Each row is a point on a tangle of strands that fork, close into loops and nearly touch. The rows are in no order.
Two points are linked if the straight distance between their rows is under 39.6.
<1041>: [-11 -18 -16  22 -16  20  10   4   4   2  -4 -13   4 -14  14 -11  -1   4
  -7 -23  17  10]
<1755>: [  4 -10 -11   3 -30  21  -2  17 -15 -29  -1  -7  -3 -22   1 -15  18   4
 -27   2  30  -1]
<1413>: [  6 -10  -3   2 -15  23 -10  15  -6 -23   1  -4 -12 -16  16 -18  11   4
 -13  -5  20  -7]
<387>: [  1   1  -2  -4 -27   3  28   7   3  -5  12  -4   5 -23  18   0  -1  12
 -21   1  30  14]
<101>: [ -7 -10   4 -13   0  -4 -18 -21   8   9 -16 -24 -12  45 -15  30   8  25
  -9  30 -12   1]
<1702>: [ -9  10  22  -3  -2 -14  14 -11  17  13   1   5   5   7   4  25  -7   8
  10  -3  -4   4]
<781>: [ 12   3   0  13  -6  12  -6  -6  -5  -8 -25 -20 -25   3  -7  19  32 -11
  -7   5 -15 -14]
<2024>: [ -5 -17  17  -3  17  11 -23  -3  20  21  -6   1 -11  -5   6   0  26 -10
   7 -15 -21   1]
<797>: [  1 -15 -25  23 -15  22  -3  12 -11  -6  -3 -11  13 -13   6 -23  -8   3
  -4 -19  20   4]
<1987>: [  4 -16 -26  18 -24  17  12  -7 -10  -3   2 -24  13  -6 -14   2  -6   9
 -15   3  19  15]
<1076>: [ -5   9   0   5  10  -6  -8  -1  -6  -6   2  15   2  24 -31   2 -36   2
  22   7  -2 -10]
<1449>: [  9   1  -3  17  10  12 -16   2 -13  -6 -23 -12 -24   4  -4  -2  29 -13
   3  -4 -18 -24]
<2153>: [-12  21  31   0   0 -11  -5   2   9  -5  -2  14   8  19   1   9 -26  10
  27 -10  -4 -13]
<846>: [ 20 -12 -28   7  16   9 -14   2 -19  -9  12   3  -1 -11 -27 -26   5 -16
  -2   5 -16   2]
<399>: [ 10  19 -23  20 -10  -1  24  -2 -15  -3  -7  -6  13   5 -15   4 -29  -3
   7   5  11   0]
<2108>: [ 17  -5   3 -10   1   8 -12  -1   4  -4   4   1 -20 -28  -1  -8  49 -15
 -13   5 -23  11]
<1172>: [ 17   4   9 -15 -22   4 -14  -3   0 -22  -9 -18 -12  18   9  20  20  27
 -23  33   7  -6]
<996>: [-13 -18 -40  24  15   8   3  15 -23  17 -15 -20  13 -15   2 -30  17 -18
   3 -26  -7  -2]
<1840>: [ -1  -6 -16   8  11  -2  12  -8  -4  10   6   5   8  -6 -24  -6 -18 -13
   4   1  -4  12]
<1054>: [-13 -18 -13  22  -1  10  18  -1   4  19  -7 -11   5 -12   7 -11  -1 -10
  -2 -32   9  12]
<1022>: [-14  -8  -2  11  -8   8  11 -13  11   8  -3 -11   2   6   5  10 -15  16
   5 -16   9   6]
<519>: [  1 -22 -21  10  -8  12   3 -13  -4   2   3 -14   1   0 -21   1  -8   7
  -8   7   3  13]
<1908>: [ 13   7  -8   6 -27   4  19  -6 -10 -13  -5 -21  -8  -2  -1  19   8   8
 -21  19  14  -1]
<9>: [  9  -8   7  -8  13   5 -20   1   7  10   0   1 -18 -22   9 -14  50 -16
  -4  -7 -28   3]
<1323>: [ 17  18  18  -6   0   2  -6  10   4  -2 -19   2 -14  -9  19  11  32 -15
  -2   2  -7 -15]
<143>: [  8  15  33 -25   9 -15 -14  -4  18  11  -1  17   7  13 -12  29  11  -2
  13  22 -22   1]
<658>: [  1  -7   0   9  -3   5   9  -6   6   3  -4  -9  -7 -12   4   6  13  -5
  -9  -3   1   4]
<646>: [  4  -1 -32  21 -26  14  19   6  -9   1  -1 -17  22 -17  -7  -8 -12   1
 -12  -8  21  20]
<648>: [  3 -18 -16   5   1  10  -3  10 -12  -3   5  -7  -8 -29   4 -26  38 -15
 -15 -13  -6   1]
<121>: [ 14 -21 -20   6 -21  14 -18  -9 -15 -24  -3 -23 -11   8 -19  -1  12  14
 -25  13   6   5]
<308>: [-17   8  32 -18   1 -20   6  -7  23  13  16  13  15   8   1  20 -14  10
  12   2  -7   8]
<1174>: [ -4 -11   5  -6 -14   1   9 -20  14  14  -6 -25  -8   9   1  33  23  13
 -17  18  -5   9]
<1317>: [ -8   8 -14   6   6 -11  31  11 -10   9  -8  -2  10 -16  26 -17  -4 -23
  -3 -28  12   4]
<283>: [ 21  -5  -9   5 -28  15  -9   3 -16 -29  -9 -16 -14  -2  -5   5  17  10
 -23  15  13  -5]
<596>: [ -1 -23  13 -10 -21  22 -25   3  14 -12  -4 -11 -15   1  28   1  12  28
 -18  -2  21   2]
<1663>: [  9  16  10  -7   8 -19  22  -3   4   6   0  14  -2 -17   8   7  13 -25
  -6   2  -7   6]
<139>: [ -7 -19  -8   7  20   7 -12   4   6   8  19  11   9  -7   1 -30 -21   1
  13 -21   2   7]
<1596>: [ 13  -8  -3   0 -11   8   3  -1  -1 -10   2  -6 -10 -17   1   1  18  -1
 -21   7   0   4]
<1765>: [ -6   0 -11  -2  34 -15   1  -2  -7  12   9  24   4  -1 -29 -17 -13 -25
  17   0 -20   3]
<1396>: [ 10  21  20 -12  -7 -12   6  -8   9   0  -8  -4  -3  15  -2  36  12   8
   3  24  -8  -9]
<91>: [  2   3  -1   0 -19   2  28   5   2  -4   1  -3  -3 -26  19  -4   7  -5
 -19  -3  18   7]
<663>: [-16  17   8  16  13  -8   6  11  -5   6 -18  -1   1   7  23  -7  -8 -12
  20 -34  -1 -18]
<769>: [ -6  -6  10   5  15   2 -11  -9  10  10 -10   5 -12  11 -13  11   8  -7
  11  -2 -17  -7]
<1373>: [-14  14  21  -9  19 -25   6  -3   2  11   7  25  10   8 -27   6 -22 -17
  17   4 -16   3]
<1125>: [ -9  20  42 -16   9 -24 -12   5  15   4   3  28  16   6  -7  13 -11 -10
  24   2 -18   0]
<752>: [ 16  17  23 -20   3  -8 -12   7  10  -9   9  21   2  -3  13  11  -2   4
   6  16   0  -7]
<1549>: [ 22  -8 -15   1  10   9 -25   5 -14 -21  18  11  -2   2 -15 -19 -15   4
   1  15  -3  -4]
<961>: [-10  20  21   0   4 -10 -10   1   1  -9  -1  15   6  27 -15   7 -36   9
  30  -1  -5 -14]
<464>: [  3   4  -7  -4 -22  15   9  23 -17 -26  -1   4  -6 -32  12 -31  23  -8
 -23   2  25  -4]
<2105>: [ 10   3 -20   8   8   1   2  16 -13  -8  12  10  16 -11   8 -28 -20  -7
   4 -11  14   1]
<987>: [  7  28  39 -18   7 -19  -7   8  12  -1   1  23  11   2   7  17  -2  -6
  16   7 -11  -6]
<1541>: [  2  -9  -3   8  -2  18 -14  16  -4 -12  -1  -1  -7 -11  22 -20   4   4
  -2 -15  13 -15]
<182>: [  9  17   8  -4  -9  -7   7 -13  -2  -6  -4  -9  -6  19  -6  32   1  14
  -5  30  -1  -8]
<1294>: [-20  19  33 -11  19 -27  -1   7   8   9  -3  27  13  10 -17   5 -17 -20
  24  -3 -23   0]
<840>: [ -3  -7 -14   3  32  -7   0   6 -13  14   3   6   1 -14   3 -26  14 -24
   6 -15 -17   1]
<54>: [ -5 -37   1 -10   4   8 -15 -25  16  15   8 -12 -13   5 -15  14  14  15
 -13  11 -14  22]
<1893>: [ -1  -8 -28  10  -8   9  10  23 -18  -8  -2  -5  12 -29  12 -34  14 -15
 -15 -15  17   4]
<1286>: [  7 -11   9   1  14  10 -19   0  12  11  -8  -2 -19 -12   6   1  39 -16
   0  -4 -24  -3]
<1739>: [  6   2   8  -9 -12  13 -18  13   6 -20  12  12  -4  -5  28 -14 -17  22
  -1  -1  27  -8]
<417>: [  0  -8 -13  14   1  12  -4   3  -2  -2   1  -1   8   5  -1 -11 -24   7
  11 -15   9  -2]
<573>: [  6   4   7 -12 -24   7   3   1   5 -14   4  -8  -6  -4  17  15   8  23
 -20  20  17   1]
<217>: [-27  -3  29 -11   2  -4 -11 -12  26  20 -11  -2  -1  30 -12  32  -6  15
  19   1 -13   1]
<1107>: [-11  22  -6  -3   6 -15  24  23 -17   3 -11   3   6 -17  45 -22   4 -25
  -5 -24  18  -8]
<1641>: [  2  -5  25 -24  -5  -2 -33  -8  23   3  -4  -8   1  34  14  24   6  34
   1  19  -2   2]
<1561>: [-24  -2  20 -16   1 -19   9 -13  22  14  28  11  18  16  -7  14 -24  23
  11   4  -2  15]
<465>: [-27   0  23 -20 -11  -6  -4 -13  29  16   9 -13  15  40  13  24  -6  38
   7   5   0   6]
<433>: [  2  25  17  -8   8  -6  -3  31  -6  -1 -13   9  -6 -16  46 -19  20 -15
   1 -14   8 -22]
<1465>: [  4   0  -6  -8 -14  -5  20  -6   4  -1  23  -3  10  -2   3  11 -11  19
 -13  18  12  14]
<2083>: [  9  -8   6 -10 -14   7   0   0   9 -13  11  -2  -6 -11   9   6  14  13
 -17  14   9   3]
<1128>: [-13  29   7   2   7 -23  18  11 -11   1  -2  17  18   5  16  -9 -31 -17
  18 -28   3  -3]
<1082>: [ 14   5 -26  13 -20   7  18   8 -16 -11  -1  -6  10 -18  -6  -8  -3  -6
 -14   2  19   7]
<1329>: [ -3  -6  16 -16  -8  -1  -2 -18  23  17 -10 -19  -6  16   3  38  26  17
  -8  18  -8   7]
<1052>: [ -6 -18 -13   7 -27  17   1 -10   5  -6   1 -23   1  10   8   7 -11  32
 -12  -6  23  11]
<2068>: [  7  -3  21  -8  15   2 -31   1  12  -2   5  14  -3   9  -2   6   0   3
  13   7 -14  -7]
<1661>: [  5   7 -13   2  14   5 -13  33 -27 -18  -4   2  -3 -12  28 -38  10  -6
   2  -7  10 -27]
<1558>: [ -9  18  23  -7 -10 -15  14   1  17   4   9  14   9  -3  24   6 -19   9
   8 -16  11   1]
<1999>: [-16  -6 -12  14   5  -2  25   5   1  19 -10  -6   8 -18  23 -17   3 -20
   0 -34   8   9]
<759>: [ -8 -14 -10  15  20   3  -2   9  -7  14  -5  -4  -2  -7   8 -18   8 -16
   6 -22  -7  -7]
<493>: [-16  11   6   0 -17  -4  17 -11  12   0   9  -2  12  13  14  11 -31  28
  13 -15  14   3]
<1355>: [ 10 -12 -23  17  -2  13  -5  -6 -12  -2  -1  -9   1   5 -26  -4 -13   0
  -1   5   2   1]
<395>: [  9   2   8  -8  19  -7 -13 -10   1  -3   9  17  -7  12 -29   8  -7  -3
   9  24 -18  -3]
<1643>: [  5  -2  16 -10  -7   9 -25   3  10 -19  10   8  -5  11  21   0 -14  29
   2   2  16  -7]
<1318>: [-17 -11  -5  20  -3   6  21 -11  11  19  -9 -12   1  -4   2   5 -12   1
   6 -25   6   8]
<833>: [-22  -8   7 -13   4 -14  11 -17  18  21  22   4  12  20 -19  17 -16  19
   7  15  -7  17]
<528>: [-21   4  12 -10 -13  -4   8 -16  18   7  11  -8   8  28  11  17 -20  35
   8  -3   8   4]
<767>: [  6  27  32   2  -2  -3 -13  12   9  -5 -25   8  -6  11  24  15   3   0
  16  -9   1 -27]
<1662>: [  7   6   3 -14 -30   7   0   1   0 -21  -1 -18 -10  11  18  18  10  32
 -25  28  21  -3]
<1802>: [  2  -3   4  -4   8  -2 -11 -10  -1  -2   7   9  -2  16 -24  11 -19   7
  11  18  -9  -2]
<2234>: [  0  18  14   5  14  -9   1   5  -1  -1  -5  14   0   5   4  -1  -7 -12
  15  -7  -7 -15]
<1469>: [ -5   4  -5   3 -16   5  30  14  -5  -4  -7  -6  -2 -32  26 -16  18 -18
 -22 -16  25   4]
<1921>: [  5   5 -15   8 -33  10  27  -1  -8 -11  -1 -22   2  -4   3  11  -2  16
 -17   8  26   7]
<1814>: [-25   4  -5  10  18 -10  13   3   0  19  -3  12  14   5  -9 -17 -28 -17
  23 -31  -1   3]
<185>: [  3 -19 -35  22   0  15   2   2 -19   4  -5 -16   8 -14 -21 -20  12 -16
  -9 -12  -6  10]
<511>: [  1  22  18  -6  12 -25  15  -5   2   7   2  21   5   3 -13  12  -9 -19
   9   8 -14  -1]
<1193>: [ 17 -11  -2 -10 -11   7  -9   0   0 -18  13   0 -15 -27  -4 -10  36  -5
 -22  11  -9  12]
<1570>: [ -6 -12   9  -2  14  -5   1  -1  10  14  13  12   2 -12   7  -9  -3  -9
   4 -14  -3   8]
<435>: [  7  -7  20 -23  -1  -1 -23 -12  22   8  -7 -11  -3  22   2  30  19  18
  -3  21 -13   3]
<1640>: [ 17   4   3  -5  -2  -2   4 -14   3  -1  -5  -4 -16  -7 -17  19  30  -7
 -11  23 -20   5]
<445>: [  7  16  23  -8  -7  -1  -5  13  12  -5  -4  10  -6 -11  32   0   5   0
   1  -6  14 -12]
<749>: [ -5   8   9  -3  -3 -13  22  -6  12   6  10   8  10  -7  10   9 -13   7
   4  -8   8   9]
<2232>: [-39   2   1   3  14 -14  14   3   5  22  -7  17   9  14 -29  -5 -36 -16
  30 -25  -7   7]
<1361>: [  0  -5  15  -1 -13  11 -21  -2  12 -12  -4  -6  -9  17  21  11 -10  28
   2   1  12  -6]
<778>: [  1   6 -13   2  22 -13   8  12 -15   0   8  17  15  -7   3 -27 -14 -19
   9 -11   2   0]
<1034>: [  3 -24 -28  21 -11  17   4  -7 -13   1  -3 -20  -4 -15 -26  -7  23 -13
 -16  -6  -8  14]
<978>: [ 16  14  -9  -1  16 -14  12   6 -14  -6   8  15   1 -17   0 -11   3 -24
  -4   3  -8  -3]
<299>: [ 19  13   3 -10   9 -13   9  -9   1   1   4  10  -8 -14 -13  14  24 -16
  -6  23 -23   6]
<762>: [  6  -5 -29  16  -3  15  -5  22 -15  -7   3  -1  20 -14   7 -35 -16  -2
   0 -17  17   4]
<127>: [ -1 -24  15 -17 -13  15 -21  -3  23  -3   7  -9  -9  -4  21   8  16  24
 -19   6  10  12]
<1153>: [  6   3  23 -10   3  -5  -2   2  17   5   4  12  -2 -15  20   8  11  -4
  -3  -3   2   1]
<97>: [-18   5  13  -1  23 -15   9  -6   8  22  -8  13  -2  -1 -14   5   3 -28
  13 -11 -21   0]
<1967>: [  5  22  22   1  10  -8 -10  12  -1  -4  -8  14   1   4  22  -1   0 -13
  16 -11  -3 -23]
<1816>: [ 21  16  25 -19  -4  -1  -3  10  16   4 -12   9  -8 -20  23  14  39 -12
  -4   9  -7  -1]
<424>: [ 12 -12 -17  10 -15   6  15 -11 -11  -6  -2 -16 -10 -20 -23   6  29 -14
 -20   5 -12  12]
<219>: [ 14 -20 -18  -3 -19  12 -12  -7 -11 -20  11 -14  -2   3 -15  -2  -2  19
 -19  21  10   9]
<18>: [-10  -8  -2  -2   2  -1 -14 -23  -1   9 -16 -16 -18  41 -26  24 -10  19
   4  24  -6  -3]
<288>: [  4  10  -1  -6  30 -15  -4   1 -10   3   4  25  -3   4 -31  -9  -6 -25
  16   9 -25  -7]
<1975>: [ -4   1  22   0  -6   8 -23  -3  17  -3 -10   0  -7  22  12  16 -11  16
  13  -7   2 -13]
<1226>: [ -5   0 -16   9  12  -9  21 -13  -2  17   1   5   1  -2 -36   7 -12 -16
   3   6 -10  11]
<744>: [ -9 -15 -10  13 -27  20   8  -3   8  -3   0 -19   5  -6  11   1  -7  20
 -11 -13  25  12]
<1042>: [-11  11 -12  -1  29 -21  15   9 -21   9   1  17  18  -4   9 -22 -13 -31
  14 -20  -6   0]
<1970>: [-13  22  20   6  -8 -11  18   2   9   3  -5   6   7   2  23   6 -21   4
  17 -29  10  -5]
<1731>: [  9  10  -9   0  10 -12  20  -2  -5   3   3   7  -3 -21  -3  -3  16 -28
  -9   2 -11   3]
<773>: [-19   0  14 -21   2 -13   4 -18  18  20  14  -3   8  26 -21  30  -1  17
   5  23 -14   8]
<1593>: [-10 -11  -6 -10  -2  -6   3 -18   8   8  21  -4  10  19 -13  11 -21  26
   1  17   1  13]
<87>: [  9  12  11 -12   3 -16  20 -11   8   9   8  10   0 -11  -6  19  10  -5
  -5  18 -11   9]
<213>: [ 10  -8 -19  21  -1  17  -8   5 -21 -13 -15 -16 -16  -5 -11 -10  22 -11
  -7  -4  -9 -14]
<2227>: [-12  -9 -31  13  19  -4  21  -3 -10  28  -4   2  16 -12 -22 -16 -11 -29
   7 -15  -9  16]
<1554>: [ 17   5  -8  12 -21  19  -7   9 -21 -31 -14 -13 -16  -1   3  -5  10   1
 -14   7  14 -19]
<2127>: [-13 -16  -2   7 -12  11  -3 -13  10   0   0 -15  -4  18   7  12 -18  31
   2  -9  12   7]
<401>: [ -1   4  20 -30  -1 -12 -12  -8  15   2  28   8  14  22   2  18  -8  28
   2  29  -3   4]
<2246>: [-20 -11  11 -13 -11  -5  -2 -19  23  17   1 -23   5  36  10  25   4  34
  -3  11   1  11]
<1315>: [ -3 -31   2 -12 -11  10 -12 -13  17   2  13 -12  -8  -4   9   8  17  24
 -20  10   3  19]
<1865>: [ -5   5   5   0 -14   5   5   1   7  -8  10   3   6   4  20  -3 -29  29
   9 -16  21   0]
<179>: [ 19   6  13  -5   0   4 -20  -7   4 -10 -12  -1 -14  12  -5  22  16   3
  -3  20 -10 -10]
<1443>: [ 19  11  -6   0 -15   1   9  -7  -8 -18  -5 -10  -8   5  -4  17   4   7
 -13  25   4  -7]
<29>: [ -1 -10  -9  -4 -21   0  22  -5   7   0  20 -10  10 -15   7   3  -4  17
 -19   6  21  20]
<1278>: [ -6 -12  -1  18   5  15 -11   6   2   0  -5  -7  -7  -1  14 -14   3  -1
   5 -22   4 -10]
<25>: [ -3 -11 -37  25   6  13   7  10 -17  10 -11 -12  13 -11  -7 -24   2 -17
   1 -21  -1   3]
<1655>: [ 12   1 -15  13   3   6  -1  -1 -15  -8  -3  -2  -4   5 -19  -2 -10  -3
   2  11  -2 -10]
<661>: [ -2 -22   4  -7  -1   7  -7 -15  15   8  14  -5  -7  -3  -2  10   8  14
 -12   8  -6  15]
<898>: [  9  -3 -24   0 -16   3  16  17 -26 -14   5  -3   3 -37  -3 -29  35 -23
 -26  -3   4   9]
<682>: [ -5 -12  -5  -2   7  -2  16   6   3  13   7   2   0 -34  19 -21  18 -22
 -12 -20   1  15]
<1898>: [ 18  14 -27  20 -17   5  16  -3 -25 -11 -12 -17   5   1 -23   5 -16  -5
  -3  12  10  -5]
<1142>: [ 11  -3  -3 -12 -11  -1 -16 -12  -6 -14  -1 -21 -10  26  -8  18   7  24
 -19  34   0   0]
<660>: [ 18   0 -18   4  19   2 -17   9 -20 -13  14  16   6   0 -15 -25 -18  -7
   9  11  -4  -8]
<1829>: [  3   4  -4   6   2  15 -17  30 -13 -17  -8   3  -9  -8  31 -29   5   0
   2 -12  15 -29]
<2226>: [-10  -5   0  12   5   9 -11   2   5  -1   3   6   8  12   7 -13 -31  15
  20 -25  11  -5]
<561>: [-18  21  24   4  -4  -9   3   2   9  -2  -3  12   8  15   9   4 -34  10
  28 -28   1 -10]
<1040>: [ -9 -35 -12  -3  -1   6  -4 -27   9  14   7 -17  -8  11 -26  14   3  15
 -15  18 -12  21]
<941>: [-22  11  13   4  22 -18  11  11  -1  24 -13   3   7  -1  25 -11   0 -27
  16 -36  -8 -10]
<1182>: [ 21  -9 -34  12   2  10  -9   4 -26 -13  11  -3   4 -18 -29 -24  10 -16
 -12   9  -8   8]
<353>: [-16  -5  33  -7   2  -4 -13 -10  29  20 -12   2   1  15   2  23   6   6
  19 -10 -11  -1]
<2159>: [ 22   8 -23   2  -7  -4  21   8 -24 -15   6   1  -1 -29  -9 -17  21 -24
 -21  10  -1   6]
<790>: [ -3   0  32 -23   4 -12 -10  -7  25  13  17  15  12   0   8  15  -1  11
   9   6  -5   9]
<1291>: [-33  22  19   4   2 -18   7   2   4   8  -8  12   7  26 -31   9 -40  -3
  33 -14 -12  -8]
<1120>: [ -8 -15   2  -2   3  -4  13   1  14  17  13  10   6 -27  18 -11   6 -14
 -10 -20   4  18]
<338>: [  7  -7  21 -15   3   3 -36  -7  16  -4   4   7  -4  18   4  13  -1  23
   4  13  -4  -2]
<1467>: [-10   9  -9  23  -7  10   9  -4  -5   1 -17  -9   0  19  -3   5 -31  10
  19 -23  12 -11]
<1569>: [  0   0 -20   3 -10   2  22  17 -19  -5  -4  -6   5 -33  14 -28  24 -23
 -21 -16  14   5]
<580>: [ 21  10 -10   8  -6   1   0  -7 -19 -17  -8  -7 -13   6 -20   9   2  -4
  -5  24  -5 -14]
<248>: [ 16  20 -14   6  13  -9   8  13 -24 -12  -1  14   3  -3  -5 -13 -10 -19
   3   7  -3  -9]
<133>: [  5  -5  20  -8 -18  21 -28  12  13 -17  -7  -1 -15  -5  32  -1   8  21
  -9   2  20  -8]
<982>: [ 22 -14 -16  -6  -2  11 -19   7 -12 -22  24  11   3 -11  -8 -21  -9   9
 -11  15   8   5]
<2066>: [ -6  22  14  -5   0 -11  14  20  -2   0 -12   7   0 -17  47 -15   8 -14
   0 -23  17 -14]
<532>: [  0  16  29   5  -2   4 -18   4  13   0 -21   1  -3  19  13  19  -5   6
  18 -10  -2 -20]
<222>: [ 19  10  -2  -4   4  -8   0   0  -8 -14  18  16   4  -3  -9   1 -13   1
  -1  21   1  -3]
<86>: [  5  23  19 -11   3 -27  23  -8   7   3   4  14   6  -4  -3  26   2  -6
   3  17  -8   1]
<1069>: [  3  13 -14  17 -14   6  18  -4  -8  -5  -9 -11   9  12  -5   6 -30  12
   9  -5  16  -4]
<1401>: [ -2  -2 -23   4   7   8  -6  34 -23 -12   0  -1   8 -19  25 -44   1  -5
  -2 -18  19 -14]
<2027>: [-30  -1   4   1  21 -17  11  -3   8  25  -8  16  -2   2 -31   1  -8 -26
  18 -12 -19   2]
<331>: [ 22  15 -26  19 -10   2  16   9 -27 -15  -7  -7   3  -8 -11  -6  -6 -13
  -7   8   9  -9]
<568>: [ 19  15  14 -12  11 -13 -10   3   2 -11  18  23   4  -3  -2   3  -7   0
   4  20  -5  -4]
<1699>: [ 19  13 -26  10  20  -2  -1  14 -32 -13   2  10  10  -2 -11 -24 -15 -15
   8   7  -2 -13]
<1543>: [-15  -3 -24   4  31 -13  12   0 -11  25  -1  15  11  -4 -29 -19 -13 -33
  14  -9 -16   8]
<2267>: [ -8  11   1  16   1   1   5  -6  -4   3 -18  -3  -7  21 -16  11 -25   0
  19  -6   0 -14]
<94>: [-17 -15   2   5  -4  10 -12 -16  12   5 -10 -13  -8  33  -6  14 -20  29
   8  -6   6   1]
<575>: [-29  13  16   2  -4  -7   6 -10   9  10 -10   4   0  31 -22  21 -27  10
  30  -7  -7  -6]
<919>: [ 26   3  11 -14 -13   8 -24  -6   3 -17 -15 -11 -17  10   5  25  25  12
 -14  30  -8  -6]
<259>: [  5   5   9 -21  -3  -6  -6  -8  10  -7  18  -2   4  17   6  21  -1  25
  -9  29   2   1]
<69>: [ 13   9  20 -18  -4   0  -1  10  14   3   1  16  -7 -26  24   1  28 -10
 -12   5   1   1]
<1171>: [-14  -6 -27  -1  30 -17  11  10 -21  21  -2   0  11 -17  17 -30  10 -31
   4 -22  -9   6]
<693>: [ 11  -2  -1 -17  -1  -8 -13 -15  -2  -7  11  -8  -3  29 -13  18  -3  25
  -9  41  -5  -1]
<207>: [ -7  -5  -1   4  10 -13  31 -17   7  23   0   3  -1 -12 -19  12   1 -19
  -1   2 -11  17]
<1418>: [ -7   0   7  -4  -6  -8  18 -16  15  15   4 -11   0   5  -2  28   5  12
  -7  11  -2   8]
<1799>: [ 12  11  26 -16 -12  14 -19  16  15 -12  -7   9 -10  -7  34   4  11  13
  -4   1  17 -12]
<1407>: [ -9  11  24 -19   4 -18   2 -13  17  17  -1   4   7  21 -17  34   3   5
   8  22 -14   3]
<1827>: [ 19  -3 -18  -3  -5   2   0   3 -11 -18  22   9   9 -12 -13  -9 -13   6
 -12  19  11   9]
<1727>: [-36  -3   9  -3  14 -11   5  -6  12  23  -3  13   1  15 -35   8 -25  -5
  25 -10 -15   6]
<383>: [  8   4   9   5   3   0  -2  -7   3  -2  -9   1 -10   0  -2  14   9  -6
  -2   5  -6  -5]
<899>: [-20   5  11   3  24 -16   6   2   2  21 -13   7   1  -3  10  -7   5 -26
  13 -22 -13  -5]
<2080>: [  1 -18  -5   6  19  11 -21 -11  -1   6  -6   2 -19   8 -26  -3   5  -8
   7   5 -21  -3]
<454>: [ 19  -2 -21  16 -11  17  -9  14 -25 -25  -4  -9  -2  -4  -5 -16  -4   1
  -9   2  12 -11]
<652>: [ 17   9  10   4  -3   7  -1   2   2  -2 -18  -7 -18 -11   8  11  38 -16
  -7   2 -14 -10]
<1216>: [-13 -12   5   3  12   3 -10   5   9   5  14  13   9  -1   9 -22 -24   6
  17 -28   7   1]
<414>: [ 12   5  26 -27   2  -6 -23  -8  17   7  -4   6   2  18  -5  31  16  13
   6  29 -18  -1]
<290>: [ 19  -9 -22  14  -7  12  -8   2 -24 -18  -3 -11  -9  -9 -23 -11  19 -13
 -14   8  -9  -5]
<323>: [-18  14   7   8  -6  -2   1 -12   2   3 -12  -2  -4  35 -24  19 -32  16
  21   0   0 -11]
<559>: [ -1   9   1 -12  -9   9   8  29 -14 -17  -2   6  -6 -35  30 -36  24 -13
 -21  -4  23  -9]
<1798>: [ -1  15   6  -7   1   3   0  31 -12  -9  -7   8  -7 -27  42 -29  22 -13
  -8  -8  15 -21]
<1495>: [-18  -2 -15  -5  30 -23  16   9 -16  20   4  12  20 -10  13 -31 -13 -32
  11 -29  -5  10]
<1461>: [ -9  15  -8  21  13  -3   8  16 -17   2 -20  -7   1   6  18 -13  -7 -14
  16 -26   2 -23]
<1113>: [  8 -19 -18 -10 -16   4  -9 -14  -6 -14  18 -19   4  17 -11   2 -10  31
 -21  29   9  11]
<755>: [  7   5  -1   6 -10   8  -1  10   1 -17  11   6   2  -3  18 -12 -22  16
   2  -9  24  -3]
<82>: [-19  -4 -20  13  18  -3  16   0   0  23  -2   5  18  -7  -5 -20 -20 -21
  16 -29   0  13]
<1273>: [ -2  14  -9  21   1   4  12  19 -14  -8 -19  -8  -4  -4  26 -15   0 -10
   3 -23  11 -23]
<780>: [-16 -15  -2   6   0  10 -17 -18   3   4 -19 -16 -17  40 -23  15 -22  22
  10   6  -3  -4]
<1304>: [ -9 -16  27  -2   9   9 -23  -5  28  18  -9  -1  -7   7  11  14  15   2
  11 -16 -11   3]
<1562>: [-19  -3   7 -19  -8  -7  -6 -21  19  16  -7 -27  -1  55   1  29   6  31
  -8  27  -8   3]
<1061>: [  0  -7 -18   9   0   9  -6  20 -22 -12  -9 -11 -10 -24   7 -29  42 -16
 -13 -13  -5 -10]
<857>: [ 13  -4  15 -16  14  -3 -27  -9   9  -1   9  16  -5   5 -19  10   7   2
   3  23 -22   1]
<1441>: [  2 -29 -13   5  19  15 -22  -1  -1   0  22  11   4  -7 -12 -27 -12   0
   5  -8  -5   9]
<284>: [ 20  -1 -11   1 -13   1   7 -11  -9 -10   3 -11 -14 -16 -23   8  33  -9
 -21  24 -15  10]
<1519>: [ -4 -16  -9   2   9   0   7   6   1  15   5  -3 -10 -32  11 -21  39 -23
 -14 -17 -12  12]
<1952>: [ -7  24   7   4  14 -21   9   8  -9  -6   0  22  16   9  -2 -12 -33 -13
  24 -16  -1 -10]
<473>: [ -7 -33 -22   1   0  10  -9 -27  -1  13  -2 -20 -10  21 -39  11  -5  11
 -10  17  -9  15]
<1390>: [  2  -6  -5   3  12  -3   4  -3   1   7  10   7   3  -7  -8  -7 -10  -9
   5  -4  -4   6]
<1550>: [ 22  -3 -28   2  -1  -1  12   1 -21 -13  13   3   5 -24 -23 -18  14 -21
 -15  10  -6  12]
<2297>: [  0  23   5   4  22 -18   1  11 -13  -5  -5  19   5   9   0  -9 -18 -21
  17  -7  -6 -20]
<1206>: [ 12 -28 -20   3  15  15 -22  -4  -5  -5  18   5  -1  -7 -23 -24  -5  -1
  -3   4 -10  10]
<2139>: [ -3 -14 -13 -11  -7  -1  -4 -15   4   0  23 -12   8  26  -8   6 -21  33
  -8  23   9  12]

A piece is two or more points that can be reached from each other along the links. Count, over all rows, the pieces, the separate loops (a circle has one, a figure eight two, a Y none), the forks (points with three links) and the tips (points with one).
pieces -> 8
loops -> 6
forks -> 15
tips -> 19

A tip is a point with one link. Name the tips that can be reached along the links from each point below, in the order of the rows.
<646> -> <1396>, <1921>, <1291>
<1171> -> <1128>, <1401>
<219> -> <790>, <454>
<1640> -> <996>
<941> -> <288>, <1273>
<139> -> <1893>, <417>, <1465>, <473>
<919> -> <217>, <401>, <2080>
